Each scene shows the same named points in several views. A view is turned or mirrored, and shifted as a whole, has a little noise and may leave points out.

Scene 1
View 1
q_4: |  -8 |  21 | -12 |  -1 | -16 |  -3 |  -6 |  -6 | -10 |   2 |  -2 |   1 |   1 |   9 |  -4 |  -4 |   1 |  -9 |  17 |   0 | -18 |  -3 |  22 |  -1 | -13 |   1 |   7 | -12 |   1 |  19 | -14 |  18 | -18 |   0 |
q_15: |  -8 |   8 |   7 |  -1 | -10 |  -4 |   1 |   3 | -18 |   4 |  -7 |  14 |   0 |  19 | -11 | -26 |  -4 |   4 |  14 |   3 |  -6 |  -8 |  17 |  -5 |  -8 |   3 |   8 |  -6 |  -3 |   8 |  -4 |   8 |  -5 |  -4 |
q_472: |  -4 |  -2 |   6 |   0 |  -3 |   9 |   2 |   6 | -14 |   4 |   1 |  14 |   2 |  12 | -14 |  -4 |   5 |   1 |   8 |   4 |  -2 | -12 |   1 |  -2 |   1 |   3 |   4 |   9 |  -4 |   7 |  -8 |   4 |  -5 |   0 |
q_438: | -15 |  12 |  17 |  -9 | -13 |   2 |  -2 |  14 | -24 |   3 |  -3 |  18 |   2 |  31 | -20 | -27 |   3 |   7 |  22 |   9 | -14 |   0 |  24 | -14 |  -8 |   2 |  13 |  -8 |   1 |   5 | -18 |   7 |  -3 |   0 |
q_250: |   5 |  -5 | -18 |   7 |   2 |  11 |   1 | -15 |   1 |   7 |   2 |   1 |   3 | -16 |   0 |  21 |   5 | -11 |  -1 |  -8 |   5 | -23 | -14 |  12 |   2 |  -1 |  -6 |  13 |  -9 |  19 |  -1 |  13 | -14 |  -2 |
q_83: |   1 |  -7 |   2 |  10 |   0 |  -7 |   6 |   3 | -11 |   1 |  -2 |   9 |  -5 |   8 |  -6 | -18 |  -6 |   0 |   0 |   5 |   5 | -15 |   2 |   2 |   1 |   3 |   3 |   9 |  -7 |   5 |  13 |  -2 |  -3 |  -4 |
q_279: | -12 |  18 |   3 |  -4 | -14 |  -8 |  -3 |   1 | -19 |   2 |  -8 |  10 |   0 |  21 |  -9 | -29 |  -4 |   1 |  19 |   3 | -13 |  -3 |  25 |  -7 | -13 |   2 |  10 | -15 |   0 |  10 |  -9 |  12 |  -9 |  -3 |
q_752: |  -1 |   1 |  -5 |   5 |  -4 |   3 |  -1 |   6 |  -7 |   0 |   8 |   4 |  -1 |   5 |  -9 |   8 |   3 |  -8 |   4 |   3 |  -7 |  -9 |   4 |   0 |   1 |   2 |   4 |  10 |  -3 |  12 |  -5 |   6 | -11 |   2 |
q_819: |   6 |  -5 | -13 |  19 |   0 |  -9 |   2 |   6 |   1 |  -3 |  13 |  -4 |  -9 |   0 |  -2 |   7 |  -4 | -13 |  -8 |   6 |  -5 | -10 |   2 |   4 |   6 |   4 |   3 |  17 |  -5 |  11 |  15 |  -3 | -13 |   2 |
q_212: |   4 |  -8 |  -5 |  14 |   1 |  -2 |   3 |  10 |  -4 |  -2 |  11 |   3 |  -5 |   3 |  -7 |   7 |   0 | -10 |  -6 |   7 |  -3 | -11 |  -1 |   2 |   8 |   4 |   3 |  19 |  -6 |   9 |   9 |  -3 |  -9 |   1 |
q_101: | -12 |  25 |  -8 | -10 | -17 |   5 |  -7 | -11 | -15 |   7 |  -9 |   7 |   6 |  10 |  -6 |  -9 |   4 |  -3 |  26 |  -5 | -15 |  -6 |  20 |  -1 | -17 |   0 |   6 | -17 |   0 |  20 | -24 |  26 | -15 |  -2 |
q_723: |  -7 |  19 | -11 |   3 | -14 |  -6 |  -5 |   3 |  -9 |  -1 |   5 |  -1 |  -3 |  11 |  -6 |  -2 |   0 | -11 |  13 |   3 | -20 |   0 |  22 |  -3 | -10 |   2 |   9 |  -6 |   1 |  16 | -10 |  13 | -17 |   2 |
q_511: |  -2 |   3 |  -7 |   3 |  -4 |   7 |  -1 |  -1 |  -7 |   3 |   3 |   5 |   1 |   2 |  -6 |   9 |   4 |  -8 |   6 |  -1 |  -6 | -12 |   2 |   2 |  -1 |   1 |   2 |   6 |  -4 |  14 |  -8 |  11 | -13 |   0 |
q_135: |   1 |  -1 |  -5 |  10 |  -3 |  -8 |   2 |   4 |  -7 |  -1 |   3 |   5 |  -4 |   8 |  -5 | -10 |  -5 |  -5 |   1 |   5 |  -3 | -10 |   7 |   1 |   1 |   4 |   4 |   7 |  -5 |   9 |   8 |   1 |  -9 |  -2 |
View 2
q_212: |  -3 |   1 | -12 | -15 |   0 |  20 |   3 |  10 |   5 |  -5 |  -2 | -11 |  -3 |   8 |   0 |   0 | -13 | -11 |  -2 |   5 |   8 |   7 |   0 | -12 |  -4 |   4 | -12 |   4 |  18 |  11 |  -8 |   7 | -10 |  -5 |
q_15: |   3 | -14 |   2 |  -1 |  -1 |  -2 |  -7 |  11 |  -8 |   7 |   9 |  17 |  -1 | -10 | -14 |  -3 |  -1 | -12 |  10 |   1 |  14 |   3 |   7 |   6 |  11 |   1 |  -5 |   6 |   9 |  15 |  -7 | -13 | -15 |  14 |
q_472: |   1 |  -9 |  -8 |  -1 |  -4 |   5 |  -5 |  14 |   3 |  -2 |  -5 |   0 |  -3 |   1 |  -6 |  -1 |  -6 | -13 |   4 |  11 |  14 |  -4 |   6 |  -1 |   4 |  -1 | -13 |   6 |   4 |  11 |  -3 |  -4 |  -9 |   4 |
q_279: |   0 | -19 |   6 |   0 |   1 |  -2 |  -6 |   9 | -12 |  15 |  12 |  19 |   2 | -16 | -14 |  -4 |   0 |  -9 |  16 |  -3 |  14 |  -1 |   4 |  11 |  17 |   5 |   0 |   9 |   4 |  12 |  -2 | -18 | -14 |  25 |
q_438: |   0 | -21 |   0 |   5 |  -7 |   4 | -10 |   8 | -10 |  12 |   9 |  24 |  -3 | -18 | -11 |  -3 |   3 | -19 |  14 |   6 |  24 | -11 |  12 |  10 |  19 |  -4 |  -8 |   6 |  -4 |   4 | -11 | -24 | -22 |  17 |
q_723: |  -8 | -15 |   3 |  -8 |   4 |  16 |   3 |   4 |  -8 |  17 |   6 |  -2 |   5 |  -8 |  -2 |  -6 |  -8 |  -1 |  15 |  -1 |   8 |  -4 |  -8 |   5 |  12 |  14 |  -1 |  13 |   3 |   3 |   5 |  -8 |  -5 |  25 |
q_135: |   0 |  -4 |  -4 | -12 |   3 |  11 |   1 |   9 |  -1 |   1 |   6 |  -2 |  -1 |   1 |  -6 |  -2 |  -9 |  -8 |   3 |  -1 |   6 |  10 |   0 |  -5 |   1 |   6 |  -5 |   4 |  18 |  15 |  -7 |   1 | -10 |   5 |
q_4: |  -5 | -17 |   7 |  -4 |   5 |   6 |   0 |   7 |  -8 |  18 |   3 |   0 |   6 |  -8 |  -5 |  -6 |  -7 |   3 |  17 |   2 |   8 |  -5 |  -9 |   9 |  13 |  15 |  -1 |  15 |   0 |   7 |  12 |  -9 |  -1 |  30 |
q_101: |  -1 | -22 |   9 |   6 |   2 |  -7 |  -7 |  11 |  -7 |  18 |  -1 |   6 |   6 |  -8 | -10 |  -6 |  -3 |   2 |  20 |   7 |  10 | -10 |  -5 |  16 |  17 |  12 |  -3 |  16 |  -9 |  10 |  17 | -13 |   2 |  36 |
q_83: |   5 |  -2 |  -6 | -10 |   1 |   4 |  -2 |  14 |   0 |  -7 |   5 |   3 |  -3 |   4 | -11 |  -1 |  -8 | -12 |   0 |   0 |   7 |  15 |   6 |  -6 |  -1 |   1 |  -7 |   1 |  22 |  22 | -11 |   2 | -13 |   0 |
q_819: |  -6 |   3 |  -8 | -21 |   6 |  25 |   8 |   7 |   3 |  -2 |   2 | -17 |   1 |   8 |   1 |  -2 | -17 |  -5 |  -1 |  -2 |   1 |  14 |  -7 | -13 |  -5 |  12 |  -6 |   4 |  23 |  12 |  -6 |  10 |  -6 |   0 |
q_752: |  -5 |  -5 |  -9 |  -9 |  -1 |  17 |   1 |   9 |   4 |   0 |  -5 | -10 |  -2 |   4 |   0 |  -2 | -12 |  -9 |   4 |   9 |  10 |  -1 |  -1 |  -6 |   2 |   6 | -11 |   7 |   8 |   7 |  -2 |   1 |  -7 |   5 |
q_250: |   1 |   0 |  -7 |  -7 |   4 |   1 |   1 |  18 |  13 | -10 | -19 | -25 |   1 |  21 |  -2 |  -1 | -17 |   6 |   0 |  14 |  -4 |   7 | -10 |  -6 |  -9 |  12 | -12 |  10 |  10 |  19 |  17 |  17 |  12 |   7 |
q_511: |  -2 |  -7 |  -6 |  -4 |   1 |   9 |  -1 |  12 |   5 |   2 |  -8 | -11 |   0 |   6 |  -2 |  -2 | -11 |  -2 |   6 |  11 |   7 |  -2 |  -5 |  -1 |   3 |   9 | -10 |  10 |   3 |   9 |   7 |   2 |   0 |  12 |
View 3
q_212: |  -3 |  -1 |   4 |  -3 |  -5 |  -3 |   0 |  -8 |  13 |  -2 |   6 |  -4 |  -4 |  -3 |  -9 |  -6 |  -8 |   0 |  -5 |  12 |   4 |  -3 |   1 |   7 | -11 |   3 |   7 |   0 |   2 |   9 | -11 |  -2 |  15 |   0 |
q_752: |  0 | -1 | 10 | -9 | -5 | -7 | -1 |  0 |  1 |  1 |  2 | -3 | -3 | -6 | -9 |  1 |  2 | -5 |  2 | 12 |  6 |  1 |  5 |  3 | -6 |  0 | 10 | -3 | -1 |  9 | -4 | -4 |  4 | -7 |
q_83: |  -7 |  -3 |   6 |   9 |   6 |   3 |   2 |  -6 |  -4 |  -8 |   1 |  -6 |   6 |  -2 |  -2 |  -8 |   3 |   5 |   2 |  12 |  10 |  -6 |  -7 |  -2 |  -7 |  11 |   6 |  -7 |   1 |  -5 | -14 |  -4 |  16 |   6 |
q_511: |  -2 |  -3 |  13 | -11 |  -5 |  -5 |  -1 |   3 |  -5 |   1 |   1 |  -2 |  -3 |  -7 | -10 |   5 |   7 |  -7 |   6 |  12 |   4 |   4 |   3 |   3 |  -8 |  -2 |  14 |  -3 |  -3 |   7 |   0 |  -8 |   3 |  -9 |
q_250: | -15 | -15 |   8 | -13 | -12 |  10 |   1 |  -1 |   1 |   2 |   9 |   6 |  -6 |  -3 | -21 |   7 |   5 |  -9 |   5 |  10 |  -5 |   9 |  -6 |  12 | -22 |  -8 |  26 |   3 |  -4 |   5 |   7 | -14 |  24 | -10 |
q_438: |  14 |   8 |  24 |   4 |  13 | -25 |  -3 |   9 | -26 |  -5 | -16 | -14 |  10 | -13 |   7 |   0 |  15 |   1 |  14 |  18 |  23 |  -2 |  12 | -14 |  13 |  14 |  -1 | -14 |  -4 |  -5 | -11 |   4 | -23 |   0 |
q_819: |  -8 |   2 |  -4 |  -7 |  -5 |   4 |   0 |  -9 |  15 |   0 |  11 |  -5 |  -3 |   1 |  -5 |  -6 |  -6 |  -2 |  -8 |   8 |   1 |  -8 |  -4 |   6 | -12 |   2 |   4 |  -4 |   3 |  17 | -10 |  -6 |  18 |  -3 |
q_279: |   5 |   9 |  14 |  -2 |  12 |  -9 |  -2 |  11 | -32 |  -4 |  -8 | -12 |  12 |  -7 |  11 |   3 |  23 |  -1 |  12 |  10 |  17 |  -7 |   1 | -15 |   6 |  10 |  -1 | -22 |  -3 |   4 |  -8 |  -4 | -16 |  -5 |
q_135: |  -4 |   1 |   3 |   1 |   2 |   0 |   0 |  -4 |  -2 |  -4 |   3 |  -6 |   4 |  -2 |  -1 |  -5 |   3 |   1 |   1 |  10 |   8 |  -6 |  -4 |  -1 |  -7 |   7 |   4 |  -8 |   1 |   6 | -11 |  -4 |   9 |   0 |
q_15: |   2 |   3 |  14 |   5 |  12 |  -8 |   0 |   6 | -24 |  -7 |  -8 |  -9 |  11 |  -7 |   5 |   0 |  17 |   3 |  11 |  12 |  16 |  -5 |  -1 | -11 |   3 |  13 |   3 | -15 |  -3 |  -3 | -10 |  -2 |  -6 |   1 |
q_101: |   2 |   3 |  21 | -18 |   3 |  -7 |  -3 |  20 | -37 |   2 |  -6 |  -5 |   5 |  -9 |   1 |  15 |  30 | -10 |  18 |   8 |   9 |   3 |   3 | -12 |   2 |  -1 |  12 | -18 |  -8 |   9 |   8 | -11 | -18 | -18 |
q_723: |   3 |  11 |   8 | -17 |   0 |  -7 |  -5 |  10 | -16 |   3 |   2 |  -8 |   1 |  -5 |   4 |   7 |  14 |  -9 |   4 |   7 |   6 |  -4 |   4 |  -7 |   1 |   1 |   1 | -17 |  -2 |  21 |  -2 |  -8 | -13 | -15 |
q_4: |   1 |   8 |  11 | -19 |   2 |  -4 |  -3 |  13 | -24 |   3 |   0 |  -6 |   3 |  -6 |   3 |  11 |  22 | -10 |  10 |   6 |   6 |  -3 |   2 |  -8 |   1 |  -1 |   5 | -18 |  -4 |  18 |   3 | -11 | -13 | -17 |
q_472: |   2 |  -5 |  18 |   1 |   2 | -11 |  -1 |   1 |  -7 |  -2 |  -6 |  -5 |   1 | -10 |  -8 |  -1 |   3 |  -1 |   9 |  16 |  12 |   4 |   5 |   1 |  -3 |   6 |  12 |  -1 |  -3 |  -5 |  -6 |  -2 |   2 |   1 |
View 4
q_723: |  14 | -21 |  -8 |   8 |  20 |  -6 |   1 |   1 | -17 | -11 |  -6 |  -6 |  10 |   0 |   4 |   3 |   1 | -12 |   1 |   1 |   6 | -17 | -27 |  -4 |  15 |  18 |  11 |   8 |  -5 |  13 |  -5 |  -1 |  -3 |  -1 |
q_819: | -10 | -20 |  -2 |  11 |   9 |   4 |   3 |   5 |   1 |  14 |  -3 |  -5 |   4 |   7 |   5 |   8 |   5 |  -2 |  13 |  -9 |  -3 | -10 |   6 | -13 |   5 |  -9 |  11 |  13 |   9 |  12 | -11 |  -9 |   4 |   4 |
q_250: | -11 |  -5 |  18 |   8 | -11 |   7 |   1 |   3 |  -6 | -10 | -11 |  10 |  11 |  -4 |   5 |  15 |  -4 |  12 |  -1 |   6 | -24 |   8 |  -2 |  -8 |  12 |   3 |  -4 |  19 |  10 |   1 |  -9 |  -7 |  12 |   7 |
q_752: |   0 | -12 |   0 |   8 |   4 |   2 |  -1 |   5 | -15 |  -4 |  -5 |   0 |   7 |   1 |   1 |   5 |   0 |  -1 |   9 |   0 |   0 |  -6 |  -7 |  -3 |  10 |   1 |   2 |   6 |   0 |   2 |  -9 |  -3 |  -1 |  -1 |
q_4: |  17 | -18 |  -5 |   6 |  18 |  -6 |   0 |  -3 | -18 | -17 |  -7 |  -6 |  11 |   0 |   3 |   6 |  -2 | -12 |  -4 |   5 |   2 | -13 | -32 |  -2 |  16 |  27 |   9 |  10 |  -4 |  12 |  -3 |   2 |   1 |  -1 |
q_472: |   5 |  -2 |  -1 |   5 |  -2 |   5 |  -7 |   1 | -21 |  -3 |   4 |  -5 |   5 |   8 |  -2 |   2 |  -3 |  -7 |  12 |   4 |   6 |   1 |  -6 |   1 |   7 |   7 |  -1 |  -3 |  -5 |  -5 |  -8 |   3 |   2 |  -4 |
q_101: |  25 | -11 |  -4 |   4 |  15 |  -6 |  -5 |  -7 | -27 | -27 |  -2 |  -8 |  11 |   1 |   1 |   5 |  -7 | -15 |  -9 |  12 |   4 |  -8 | -42 |   3 |  19 |  40 |   5 |   3 | -10 |   7 |   0 |   8 |   3 |  -5 |
q_83: |  -3 |  -6 |  -1 |   6 |   1 |   7 |  -7 |  -5 |  -5 |  11 |   8 | -16 |   0 |  20 |   1 |   6 |  -2 | -12 |  15 |   0 |   0 |   1 |   5 |  -8 |   1 |   8 |   7 |   0 |   3 |   5 |  -8 |   1 |  11 |  -2 |
q_511: |   3 |  -9 |   3 |   8 |   1 |   3 |  -1 |   4 | -16 | -10 |  -6 |   2 |   9 |  -1 |   1 |   6 |  -2 |   0 |   4 |   3 |  -4 |  -2 | -11 |  -3 |  12 |   7 |   1 |   7 |  -1 |   1 |  -8 |  -2 |   2 |   0 |

In a view up to two points have been moved. Name them for each view, in the order of its rows, or write none.
view 1 => none
view 2 => q_212, q_752
view 3 => none
view 4 => q_819, q_101
